Each row is a point on a landscape with many peaks, with its height.
From any point a climber takes the steepest step (rise divided by distance) to one of its 3 nearest points. It stops when none of these is higher. Distance is the straight distance between rows; heights are no part of it.
guno: -2.42, -4.18, 2.95, -2.08, 2.65, -4.34, -1.03, 2.36, 0.31, 6.19, 2.09, 0.02, 0.66, 0.85, -1.96, -1.63, 1.53, 0.31, -0.66, -3.09, 3.40  (h 11.1)
dov: -2.44, -1.96, -2.78, -0.98, -0.69, -0.43, -0.55, 1.31, 2.79, 3.83, -1.53, 0.31, -0.82, 3.38, 0.34, 1.91, 2.42, 0.53, -0.10, 2.10, 2.12  (h 20.6)
ligut: 0.06, -2.46, 0.35, 0.36, 1.75, -1.88, -0.24, 2.56, 0.03, 1.29, -1.86, -1.06, -0.10, 2.14, -0.94, -0.61, 0.49, 1.99, 2.19, -1.43, -0.10  (h 28.1)
Lal: -3.12, -3.33, 0.38, -1.62, 2.74, -2.66, -1.88, 1.29, -1.53, 4.69, -2.70, 2.21, -0.74, 1.13, 0.05, 0.66, 1.29, 3.82, -1.18, -2.24, 2.70  (h 54.4)
Nozez: 0.75, 1.77, -0.76, 1.22, 2.81, 1.09, -2.55, 0.85, -1.96, -2.44, -2.33, 2.84, -0.79, 1.24, 1.38, 0.41, -1.44, 0.04, -1.09, -1.30, -3.05  (h 38.9)
siliz: -4.42, 0.78, -3.60, -1.54, -0.83, -0.19, -4.14, -2.52, -4.47, 1.55, -3.06, 3.92, -1.87, 1.13, 2.28, 4.14, -2.38, 3.30, -3.02, 0.55, 1.92  (h 4.6)
muv: -2.72, -1.71, -3.46, -1.38, -0.08, 0.17, -2.77, -0.97, -0.59, 1.54, -4.79, 1.07, -1.79, 3.13, 0.37, 3.74, 1.47, 3.41, -3.64, 0.74, -0.14  (h 31.3)
kogu: 2.87, 2.42, -4.65, 0.96, -3.12, 2.28, 1.03, -3.87, -0.22, -4.59, -0.31, 1.31, 1.62, -4.05, 0.27, 3.09, -1.80, -0.89, -0.24, 1.76, -0.68  (h 46.6)
dum: -0.86, -1.76, 3.36, -2.80, 1.81, -3.88, 1.24, 0.49, 1.21, 7.62, 2.98, -1.06, 0.49, -1.79, -0.35, -1.20, 1.72, -2.34, 0.82, 0.03, 5.82  (h 14.9)
bola: -2.68, -1.65, 5.32, 1.43, 3.00, -4.88, -1.13, 2.60, -3.11, 1.78, 1.32, 0.64, -1.60, 2.52, -1.95, -2.75, -0.88, 0.78, -1.44, -7.25, -0.58  (h 17.2)
bise: 0.55, -0.75, 4.25, 2.92, 1.82, -1.70, -0.03, 3.32, 0.36, -2.59, -0.61, 0.29, -1.05, 4.03, -2.03, -3.96, -0.66, 3.31, 1.94, -4.23, -4.62  (h 15.0)
bezat: 4.00, 4.06, 0.23, 1.71, 0.80, 1.51, 2.03, -0.62, -0.30, -7.95, 0.66, 0.10, -0.85, -1.58, 0.59, -2.27, -2.89, -1.47, 1.48, -1.35, -6.43  (h 47.0)
rog: -1.02, -2.69, 0.44, 2.00, 1.09, -0.55, 0.11, 3.47, 1.01, -2.83, -2.40, 0.08, -1.31, 4.94, -2.64, -1.86, 0.16, 5.40, 1.15, -2.61, -4.59  (h 14.6)
salom: 0.88, 3.02, 3.48, -2.19, 1.31, -2.73, 2.08, -0.39, -0.64, 2.94, 3.14, -1.84, -0.27, -3.67, 2.06, -0.60, 2.29, -3.57, 0.24, 0.30, 4.20  (h 22.5)
silir: 1.92, 1.87, -5.84, 0.89, -4.47, 3.76, 0.51, -4.66, 1.36, -3.03, 1.21, 0.73, 1.92, -5.66, 1.10, 2.85, -0.88, -2.27, -1.83, 2.94, 2.14  (h 45.5)
zag: -0.87, -4.21, 3.91, 0.90, 2.50, -2.59, 1.75, 3.95, 1.04, 1.68, 0.94, -3.08, 0.28, 5.40, -5.09, -3.42, 0.59, 1.85, 3.14, -2.48, 0.68  (h 11.9)
lefe: 2.04, -1.19, 0.55, -0.95, -1.55, 0.49, 1.79, 1.13, 1.78, 2.70, -0.32, -1.29, 0.90, 0.63, -0.09, -0.24, 3.34, -1.51, 1.28, 2.29, 1.65  (h 11.3)
Reder: -1.01, 2.88, -4.71, 0.67, -1.23, 1.09, -2.54, -3.68, -4.65, -3.39, -2.30, 2.58, 0.55, -2.47, 2.88, 3.10, -4.26, -0.78, -3.05, -0.94, -0.34  (h 45.1)
lere: -0.39, 1.54, -3.48, -1.32, -1.52, 2.51, -2.86, -2.45, -2.73, -0.81, 0.58, 1.02, 1.10, -4.42, 2.14, 1.41, -1.45, -2.02, 0.19, 2.04, 2.60  (h 39.6)
zali: 1.71, 0.51, -0.89, 0.74, -1.15, 1.03, 2.80, 0.10, 2.24, -2.70, -0.72, -1.35, 1.02, -0.30, -0.69, 0.20, 0.29, -0.24, 0.75, 2.74, -1.20  (h 55.2)
Gupid: 1.90, 1.82, -3.12, -0.05, -3.57, 2.27, 1.02, -2.65, 3.01, -1.44, -2.39, -0.67, 0.54, -2.36, 1.48, 4.23, 0.17, -0.53, 0.33, 4.52, 0.71  (h 52.6)
lep: -0.26, 0.33, -3.66, -1.54, -3.60, 2.03, -0.74, -3.28, 0.02, 1.75, -0.64, 0.86, -0.22, -2.12, 3.54, 4.68, -0.60, -1.55, -1.77, 4.68, 3.79  (h 38.2)
nates: 2.73, -0.28, -0.77, 0.37, -2.78, 3.88, 4.24, -0.04, 2.79, -0.54, 0.20, -0.39, 2.21, -0.50, 0.68, -0.30, 1.65, -1.03, 1.40, 3.87, -0.05  (h 49.5)
redi: 0.01, 1.84, 4.03, -3.17, 1.72, -4.49, -0.62, -0.94, -1.34, 2.98, 1.56, -0.23, 0.53, -4.04, 2.18, -1.43, 0.74, -2.56, -0.72, -0.60, 3.01  (h 27.7)
pabev: -0.57, 1.69, -7.83, 0.27, -4.40, 3.27, -2.47, -5.11, -2.56, -4.15, -0.51, 3.87, -0.33, -5.26, 0.04, 3.08, -4.87, 0.58, -1.89, 0.74, -0.25  (h 38.4)
fimaz: -3.01, -0.28, -1.60, -3.95, -0.77, -0.46, -2.67, -4.63, -0.23, 5.05, -0.56, 0.35, -0.20, -0.30, 0.03, 4.79, 3.38, -1.40, -1.06, 5.94, 5.25  (h 17.3)
pes: 4.30, 3.51, 1.80, 0.46, 0.21, 1.02, 2.37, -0.01, 0.56, -1.34, 1.82, -1.84, 0.82, -5.12, 2.56, -2.34, -1.06, -4.52, 1.51, 0.78, 0.77  (h 45.0)
rad: -0.72, -1.46, -1.33, 0.49, -2.34, 0.61, 1.08, -0.68, 3.50, 2.53, -2.72, -1.57, 0.38, 2.37, 0.63, 1.46, 2.93, 0.23, -1.05, 4.47, 0.92  (h 41.7)
dez: -2.33, -0.09, -1.33, -4.29, 0.46, 0.76, -0.16, -2.12, -0.71, 4.92, -0.49, 1.99, -0.63, -2.88, 1.43, 2.03, 1.64, -1.80, -1.10, 3.10, 4.41  (h 21.3)
Fif: -2.88, 3.01, -5.23, -1.18, -0.41, 0.05, -3.62, -4.17, -6.42, -2.82, -3.18, 5.37, -1.43, -2.38, 1.04, 2.12, -5.20, -0.33, -2.63, -2.26, -0.15  (h 41.9)
gogo: 0.52, 5.66, 0.74, 0.46, 0.04, -0.48, -1.80, -3.27, -3.26, -2.25, 1.11, 1.96, -0.78, -4.30, 2.56, -1.12, -2.78, -2.32, -1.19, -1.26, 2.16  (h 40.5)
Mima: -4.32, -2.38, 3.62, -0.16, 3.42, -4.51, -2.62, 2.14, -1.00, 4.30, -0.85, 1.49, -0.78, 2.85, -3.25, -1.35, 1.39, 2.28, -1.15, -5.54, 2.16  (h 17.1)
Nomi: 3.53, 1.02, 4.21, 1.65, 0.42, 0.66, 2.37, 1.40, 1.52, -3.78, 1.69, -1.99, -1.25, -0.23, 0.91, -3.62, -0.74, -2.27, 2.78, -1.26, -4.77  (h 38.1)
zemi: 2.99, 2.98, -0.66, 0.76, -2.16, 3.34, 2.33, -0.43, 1.28, -3.68, 0.82, -1.15, 1.42, -2.41, 0.68, 0.02, 0.28, -2.54, 1.10, 1.71, -1.14  (h 50.5)
Dofi: 1.39, 3.33, 2.98, 0.31, 0.70, -1.20, -0.78, 0.65, -1.69, 0.02, -0.33, 0.14, -0.98, -1.59, 3.20, -0.53, -1.20, -1.38, -0.15, -2.72, -0.30  (h 38.5)
bas: -2.05, 0.12, -3.03, -1.37, -0.70, 0.29, -1.88, -2.38, 0.37, 3.46, -1.18, 0.21, -1.33, 1.66, 0.88, 3.47, 1.27, 0.28, -2.26, 3.37, 1.97  (h 24.0)
Suvin: 0.26, 4.09, 6.32, -0.55, 1.28, -3.16, -0.91, -0.08, -2.65, 3.23, 2.87, 0.30, -1.61, -2.27, 2.18, -2.61, 1.01, -2.07, -0.83, -5.57, 0.59  (h 8.1)
Vil: 2.77, 1.21, -4.34, 0.79, -3.63, 3.89, 0.55, -0.95, 4.26, -0.96, 0.02, -0.97, 1.36, -1.35, 0.56, 4.05, 0.93, -1.64, -1.90, 5.12, 0.72  (h 57.5)
Ledak: 1.02, 1.67, 4.61, 1.46, 1.17, -1.70, 0.95, 0.93, -1.75, -0.94, 0.66, -0.63, 0.50, 0.15, 0.80, -1.99, -0.36, -0.80, 1.89, -2.49, -2.96  (h 37.8)
Sudol: 0.22, 0.46, -4.76, -0.43, -2.63, 2.89, -0.54, -1.03, 2.39, 1.21, -1.58, 0.00, -0.69, 1.61, 0.90, 3.21, 1.63, 0.10, -0.83, 4.28, 0.56  (h 46.3)
Nez: -1.34, 1.84, -6.52, 0.52, -1.90, 1.71, -2.55, -6.46, -3.64, -2.05, -0.27, 2.36, 0.69, -3.40, 2.65, 2.33, -3.78, -1.17, -2.85, 0.77, 1.40  (h 42.1)
nopod: -1.53, -4.68, 5.36, -1.33, 3.38, -5.39, 0.94, 2.37, 0.76, 6.82, 6.34, -1.15, 0.47, -1.71, -2.81, -2.57, 2.96, -3.70, 0.16, -4.55, 3.77  (h 7.1)
kuzag: -4.09, 3.06, -4.72, -2.89, -1.15, 1.01, -5.06, -5.80, -3.88, -1.65, -1.01, 4.17, -0.80, -2.81, 0.49, 3.29, -3.37, -0.85, -1.16, 1.66, 3.06  (h 38.6)
Lumuv: 1.83, 1.50, 4.50, 3.48, 0.78, 0.41, 1.01, 1.94, -0.48, -5.06, 2.50, -1.47, -1.19, 0.52, -0.07, -4.02, -0.74, 0.47, 3.21, -3.35, -5.56  (h 38.7)
vilom: 0.43, 3.17, 0.03, 2.72, -0.35, 1.20, -1.93, -1.57, -2.61, -6.62, -0.55, 3.17, -1.14, -1.84, 1.76, -1.35, -3.90, 0.45, -0.40, -3.70, -2.78  (h 42.2)
gimu: -0.17, -2.81, -4.00, 0.75, -1.92, 2.87, -0.75, 0.98, 3.03, 0.05, -2.16, 0.54, -0.67, 4.58, -0.44, 3.35, -0.06, 4.08, -0.60, 4.47, -2.08  (h 50.7)
mumos: 1.81, -5.54, 0.72, -1.51, -1.42, 0.55, 5.63, 5.11, 3.55, 3.14, 3.51, -6.44, 2.38, 5.07, -5.77, -3.63, 4.49, -0.38, 3.47, 0.85, 2.63  (h 6.0)
kifa: -0.40, 2.62, 3.98, 1.56, 0.23, -1.29, -3.32, -0.35, -3.51, -3.52, -0.47, 1.91, -2.85, -1.81, 2.11, -1.42, -3.55, -0.78, -0.29, -6.63, -5.23  (h 42.6)
gipef: -2.53, -0.92, -5.37, 1.63, -2.11, 3.55, -1.72, -1.31, 1.18, -0.71, -3.50, 1.89, -1.65, 1.57, 0.66, 4.01, -0.48, 2.82, -1.96, 3.19, -2.62  (h 57.3)
Rig: 3.25, 1.22, 4.08, 0.25, -0.36, 0.03, 3.89, -0.01, 2.00, 2.44, 2.48, -3.28, 0.76, -0.88, -0.57, -2.99, 2.76, -2.40, 2.02, 0.84, 0.28  (h 14.3)
vopi: -2.52, -4.69, 3.59, 1.20, 3.18, -4.80, -0.19, 3.73, -1.56, 1.54, -1.27, -0.52, 0.01, 5.17, -4.17, -3.28, -0.61, 4.29, -0.50, -6.06, -1.93  (h 13.5)
Gak: -2.18, -4.98, 3.71, 0.35, 3.67, -3.23, 0.41, 3.88, -0.10, 1.35, 0.18, -1.09, 0.14, 3.64, -4.00, -4.00, 1.25, 2.48, 0.23, -4.29, -0.79  (h 10.2)
Tevi: -1.30, -3.10, 0.29, -0.47, 3.47, -2.25, -1.42, 2.54, -0.96, 2.23, -3.18, 0.64, -1.49, 4.44, -1.75, 0.83, 0.74, 4.80, -1.38, -3.19, -1.10  (h 29.8)
Vosaz: 2.65, -0.73, -1.44, 2.20, -2.18, 3.85, 2.15, 0.66, 0.74, -5.08, -0.74, 0.97, 1.07, -1.32, 0.59, -0.10, -1.70, 0.60, 1.22, 2.25, -1.90  (h 61.4)
lapes: 0.56, 1.46, 6.27, 0.61, 1.97, -3.71, 0.54, 1.23, -0.46, 1.96, 4.21, -1.83, -1.06, -1.97, 0.60, -4.32, 1.48, -1.75, 0.84, -3.83, 2.25  (h 12.4)
kap: 0.99, -3.22, 2.37, -2.13, 1.61, -0.64, 3.32, 3.67, 3.82, 1.57, 0.40, -2.39, 1.18, 2.76, -1.18, -3.43, 2.57, -0.13, 1.76, 1.22, -0.14  (h 9.3)
kegeb: 0.23, -1.38, 0.86, 1.13, 1.56, -0.11, -0.38, 1.76, -0.51, -0.61, -1.08, 0.02, -1.68, 2.45, 0.42, 0.77, -0.32, 1.59, 0.04, -0.07, -1.76  (h 37.9)
savun: -1.62, -0.58, -4.89, -0.85, -2.23, 2.02, -1.72, -3.12, 0.00, -0.78, -0.57, 1.09, 0.26, -1.26, 0.60, 5.27, -1.53, 0.41, -2.60, 3.49, 0.75  (h 33.6)
Gor: -1.50, -4.65, 4.25, 0.65, 2.37, -0.57, 0.50, 5.82, 0.54, -3.72, 0.09, -2.31, 0.27, 7.70, -5.05, -4.81, 0.87, 4.10, 3.32, -3.06, -3.44  (h 9.6)
gev: -2.26, -0.67, -0.97, 1.71, 0.13, 0.78, -2.09, 0.14, -1.42, 0.71, -3.29, 3.10, -0.83, 2.66, -0.13, 2.73, -0.37, 2.66, -1.33, 0.62, -1.96  (h 56.7)
reduz: -2.03, -2.07, -2.70, -3.94, -0.71, 1.47, -0.26, -1.01, 3.25, 5.59, -0.19, -1.82, -0.59, 0.28, 0.77, 2.73, 4.92, -0.92, -1.61, 5.37, 2.95  (h 7.7)
Beb: -0.93, 3.32, 2.11, -1.64, 1.21, -2.40, -3.15, -1.29, -3.35, 1.05, -0.62, 1.09, -1.06, -1.33, 2.56, 0.36, -0.43, -1.28, -0.83, -3.03, 3.14  (h 36.3)
zosa: -1.76, -1.40, 4.12, -0.77, 1.44, -2.62, -1.54, 1.50, -0.98, 2.33, -0.04, -0.01, -0.13, 0.81, -0.02, -0.62, 1.57, 1.61, 0.47, -1.85, 1.80  (h 19.3)
guto: 1.91, 2.42, -0.65, -0.19, -1.87, 1.57, 1.24, -1.24, 1.11, -1.02, -0.27, 0.08, 0.59, -1.25, 1.39, 0.69, -0.59, -0.67, 0.46, 1.98, 0.11  (h 49.0)
gekag: -0.51, 2.82, -3.81, 0.09, -0.41, 0.26, -2.14, -2.32, -4.93, -3.26, -1.62, 4.44, -0.87, -1.65, 2.43, 1.79, -3.80, 1.99, -3.16, -2.10, -1.92  (h 41.6)
pesi: 2.02, 1.05, 2.02, 2.13, 0.87, 1.74, 1.79, 3.12, 0.32, -5.46, 1.05, -0.35, -1.02, 1.18, -1.05, -3.84, -2.04, 0.53, 3.66, -2.44, -6.51  (h 40.9)
nipa: -2.10, 1.82, 2.88, 1.21, 2.41, -3.44, -4.71, 0.25, -4.89, -1.22, -1.63, 2.60, -2.25, 0.36, 1.83, -1.09, -2.16, 1.12, -2.09, -6.19, -3.51  (h 40.4)
basi: 1.02, -1.86, -0.51, -1.66, -1.94, 1.22, 2.61, 1.47, 5.24, 4.39, 0.48, -4.59, 0.94, 3.84, -2.86, 0.55, 5.54, 0.13, 0.91, 4.90, 3.12  (h 21.9)
Sas: 0.58, -0.90, -3.74, 0.06, -3.11, 2.85, 1.61, -0.54, 5.32, 0.73, -0.77, -0.81, 0.10, 1.48, -0.09, 2.68, 2.83, 0.03, 0.45, 4.93, -1.09  (h 58.6)
Rozab: -0.16, -0.20, 3.27, -0.54, 1.20, -2.75, 1.38, 1.91, 0.25, 3.98, 1.22, -1.48, 1.30, -1.09, -0.74, -1.80, 2.73, -1.32, -0.72, -0.53, 2.75  (h 18.1)
Biri: 0.01, 2.26, 0.73, 1.51, 1.70, -1.00, -0.02, 0.07, -0.24, -2.26, -0.63, 1.25, 0.67, -0.35, 0.80, -0.91, -2.61, 1.05, -0.27, -2.46, -4.53  (h 43.9)
pugi: 1.06, -1.80, 4.33, -0.29, 2.06, -2.58, 2.71, 2.78, 1.48, 3.95, 4.40, -3.73, 1.42, -0.29, -1.85, -5.15, 3.18, -2.25, 2.25, -1.99, 3.39  (h 14.4)
Sige: 0.39, -0.43, -6.17, 1.57, -3.04, 3.42, 0.83, -1.61, 2.50, -2.58, -1.61, 0.08, -0.08, -0.42, 0.90, 2.35, -0.36, 1.28, -1.81, 3.85, -3.30  (h 65.5)
Vare: 2.12, 3.95, 3.00, 1.37, -1.31, -1.14, -0.66, -0.81, -2.89, -5.19, 1.58, 0.23, -1.23, -3.08, 1.72, -2.56, -3.37, -2.56, 0.11, -3.92, -3.76  (h 44.7)
kup: 1.73, 3.07, 2.29, 2.86, 1.66, 0.47, -0.68, 1.15, -0.15, -8.84, 0.92, 0.87, -1.80, 1.17, 0.14, -1.75, -3.11, 2.25, 2.98, -2.90, -7.85  (h 43.8)
dil: -0.48, 2.10, -0.55, -2.37, -1.39, -0.65, -1.14, -2.39, -2.51, 1.98, 1.93, 0.52, 0.70, -4.19, 3.38, 1.45, 0.08, -2.57, 0.12, 2.05, 3.32  (h 39.7)
zimud: -2.88, -5.81, 4.99, -0.66, 1.83, -3.92, 1.93, 3.32, 2.30, 5.75, 4.87, -3.66, 0.18, 1.95, -5.65, -3.88, 2.29, -2.06, 1.21, -3.29, 2.62  (h 5.3)
gudal: -1.23, -1.01, 2.38, 1.33, 3.89, -1.89, -0.16, 3.43, -1.78, -0.15, -2.27, 1.06, -1.19, 4.30, -2.30, -2.23, -0.73, 4.14, 0.05, -4.42, -3.27  (h 17.7)
faviv: -2.55, -2.16, -1.92, 0.75, 2.21, 0.21, -0.19, 2.32, 0.25, 0.31, -2.65, 0.29, 0.06, 5.85, -1.55, 2.04, 1.08, 3.95, -0.65, 0.23, -2.18  (h 35.2)
Nelur: 3.09, 2.26, -2.62, -0.26, -3.45, 3.91, 0.86, -3.29, 2.90, 0.13, 0.77, -0.33, 2.76, -3.56, 1.80, 1.68, -0.37, -2.39, 0.57, 5.44, 1.60  (h 52.8)
par: 2.90, -1.23, 1.32, 1.66, -1.27, 1.09, 3.71, 2.46, 2.17, -0.83, 0.38, -2.86, 2.13, 1.93, -0.60, -2.69, 0.88, -0.03, 2.80, 1.53, 0.48  (h 13.4)
panu: 5.29, 4.34, 0.61, 2.20, -2.15, 2.08, 4.12, 0.03, 0.76, -4.39, 2.66, -0.70, 0.83, -3.73, 2.89, -2.54, -0.96, -3.96, 1.18, 0.05, -2.26  (h 43.1)
Tar: -1.65, 0.84, -0.87, -3.43, -1.30, -0.45, -0.19, -2.25, 1.17, 4.46, 1.16, -0.54, -0.65, -3.98, 1.67, 3.00, 1.59, -3.94, -0.79, 4.44, 6.05  (h 28.9)
popa: -3.31, -1.44, 3.36, 0.33, 2.99, -2.20, -1.75, 1.27, -1.86, 1.28, -1.05, 2.07, -1.92, 2.24, -1.66, 0.45, -0.21, 2.27, -0.22, -4.05, -0.84  (h 22.4)
Kufe: 1.55, -1.08, 3.45, 0.78, 1.01, -2.07, 1.96, 2.20, 0.94, 0.87, 1.67, -2.16, 1.75, 0.43, 0.01, -3.06, 1.18, -1.47, 1.68, -1.33, 1.15  (h 15.6)
rikeb: -2.78, -0.02, -3.85, 0.30, 0.53, 1.45, -0.43, 0.10, -1.28, -3.95, -3.28, 2.86, -0.21, 1.50, 0.85, 1.82, -3.04, 3.24, -0.50, -0.22, -2.97  (h 38.3)
daret: -3.05, 0.22, -1.90, -3.28, 0.17, -1.11, -4.50, -0.97, -2.12, 2.53, -1.52, 1.79, -0.54, 0.82, 1.10, 2.61, 0.85, 1.48, -1.17, 0.46, 2.28  (h 13.2)
dafu: 2.90, 1.44, -1.45, -1.49, -1.45, 0.78, 0.83, -1.95, 0.42, 1.21, 1.76, -0.73, 1.99, -3.80, 2.02, 1.30, 2.26, -3.71, -0.38, 4.10, 3.48  (h 48.2)
ger: 1.47, 1.89, 0.43, 0.91, 0.51, 1.69, 0.28, 1.05, 0.99, -3.03, -0.20, 0.24, 0.87, 1.19, 0.14, -0.97, -0.79, -0.25, 0.56, -0.94, -2.51  (h 48.4)
sogor: 0.12, -3.09, 2.48, -0.77, 2.25, -1.59, 1.90, 2.28, 0.63, 4.26, -0.14, -1.87, 2.01, 3.28, -2.28, -2.58, 2.63, 0.06, 1.23, -0.63, 1.90  (h 12.9)
kimu: 0.01, -0.66, -4.30, 1.31, -1.95, 3.20, -1.12, -0.30, 1.08, -6.27, -1.18, 1.08, 0.90, -0.36, -1.64, 2.80, -2.69, 3.00, -0.39, 1.98, -3.35  (h 74.0)
fena: -0.27, -4.24, 2.01, -0.58, 1.24, -1.77, 2.92, 1.77, 3.67, 5.93, 2.86, -2.49, 2.27, 2.14, -2.77, -1.79, 2.71, -0.94, 0.05, -0.55, 4.42  (h 9.5)
tez: -2.50, -3.58, 1.44, -3.26, -0.71, -2.47, -1.66, -0.92, 0.44, 6.77, -1.03, -0.74, -0.35, 0.32, -0.43, 2.50, 1.62, 0.36, -0.73, 3.02, 3.96  (h 6.1)
nufo: 2.50, 3.01, 1.65, 1.20, -0.11, 0.85, 0.57, 0.20, -0.68, -3.83, 0.70, -0.39, 0.71, -3.41, 2.13, -1.95, -0.91, -1.82, 0.09, -0.15, -1.71  (h 47.5)
bek: 1.39, 1.98, -4.20, -2.09, -3.38, 2.80, -0.55, -5.62, -1.37, -0.42, 2.07, 1.67, 1.12, -4.82, 2.21, 3.74, -0.63, -4.32, 0.42, 5.81, 4.15  (h 43.5)
faf: 1.69, 1.35, -3.92, 0.84, -1.03, 3.19, 0.73, -0.88, -0.78, -4.61, -1.27, 1.79, -0.31, -1.94, 0.77, 0.99, -3.63, 0.35, 0.13, -0.59, -4.41  (h 55.9)
marem: -0.46, -3.79, 3.95, 1.30, 3.07, -1.61, 2.73, 3.39, 1.71, 1.23, 3.95, -5.49, 1.47, 2.93, -3.52, -4.63, 1.63, 0.26, 2.29, -3.00, 0.88  (h 13.3)
Nen: 1.65, 1.03, -1.95, 2.12, 0.69, 2.64, -0.01, 0.99, -1.43, -6.59, -0.66, 2.10, -0.42, 1.15, 0.07, -0.72, -3.32, 0.40, 1.09, -0.74, -5.46  (h 51.2)
tuzi: -1.47, -5.03, 0.91, 1.57, 0.72, 0.27, 3.22, 4.06, 3.12, 1.17, 1.31, -3.60, 1.07, 5.53, -5.95, -2.74, 1.68, 2.90, 2.68, 0.89, 0.37  (h 9.0)
zolan: 3.15, 4.15, 2.68, 0.63, -0.56, -0.57, -0.71, -1.07, -1.96, -0.35, 2.56, -0.05, 0.16, -4.51, 2.91, -1.59, -1.38, -4.75, -0.27, -0.88, 0.34  (h 42.9)
Lubi: -1.30, -0.92, 1.49, -4.60, 2.32, -2.77, -1.42, -0.95, -0.84, 5.37, -0.01, -0.21, -0.96, -1.63, -0.25, 0.89, 1.94, 0.30, -1.01, -0.28, 3.63  (h 13.0)
dekez: 0.89, 0.52, -5.18, 2.27, -0.53, 2.99, -0.17, -2.32, -0.87, -7.95, -1.73, 1.74, -0.05, -3.09, -0.84, 2.12, -4.94, 2.89, -0.75, -1.35, -4.10  (h 61.6)
zepu: 2.61, -1.50, 0.84, 0.54, -0.12, 1.16, 2.96, 0.01, 3.07, 2.75, 2.43, -2.58, 1.19, -0.03, -1.27, -1.08, 3.28, -1.38, 1.71, 3.05, 1.91  (h 13.1)
dubu: 1.35, 1.75, -4.93, 2.13, -2.06, 2.77, -1.60, -2.48, -1.62, -3.12, -1.85, 1.40, 1.04, -2.01, 1.01, 2.68, -3.38, -0.02, -2.23, 0.91, -0.37  (h 49.8)
zusad: -0.66, -1.53, -1.42, -0.01, -0.82, 1.91, 0.93, 0.24, 4.94, 2.24, -2.51, -2.03, -1.34, 4.15, -2.87, 1.53, 3.13, 3.07, -0.19, 4.69, 0.34  (h 30.2)

Where does a climber stop that starts at each point below?
pabev => kimu
Ledak => zali
pes => zali
gogo => zali
Gor => kimu
guno => gev
reduz => Sas
gekag => kimu
bezat => kimu
nipa => zali

Call two points neighbours if one is among the 3 nearest of the other. Go from one point of each pair to the other, from neighbour to neighbour, staying as high as possible. Name the lowest point that can't be avoided.
Lal / Reder => Tevi
zali / Vil => guto
kimu / Vosaz => faf
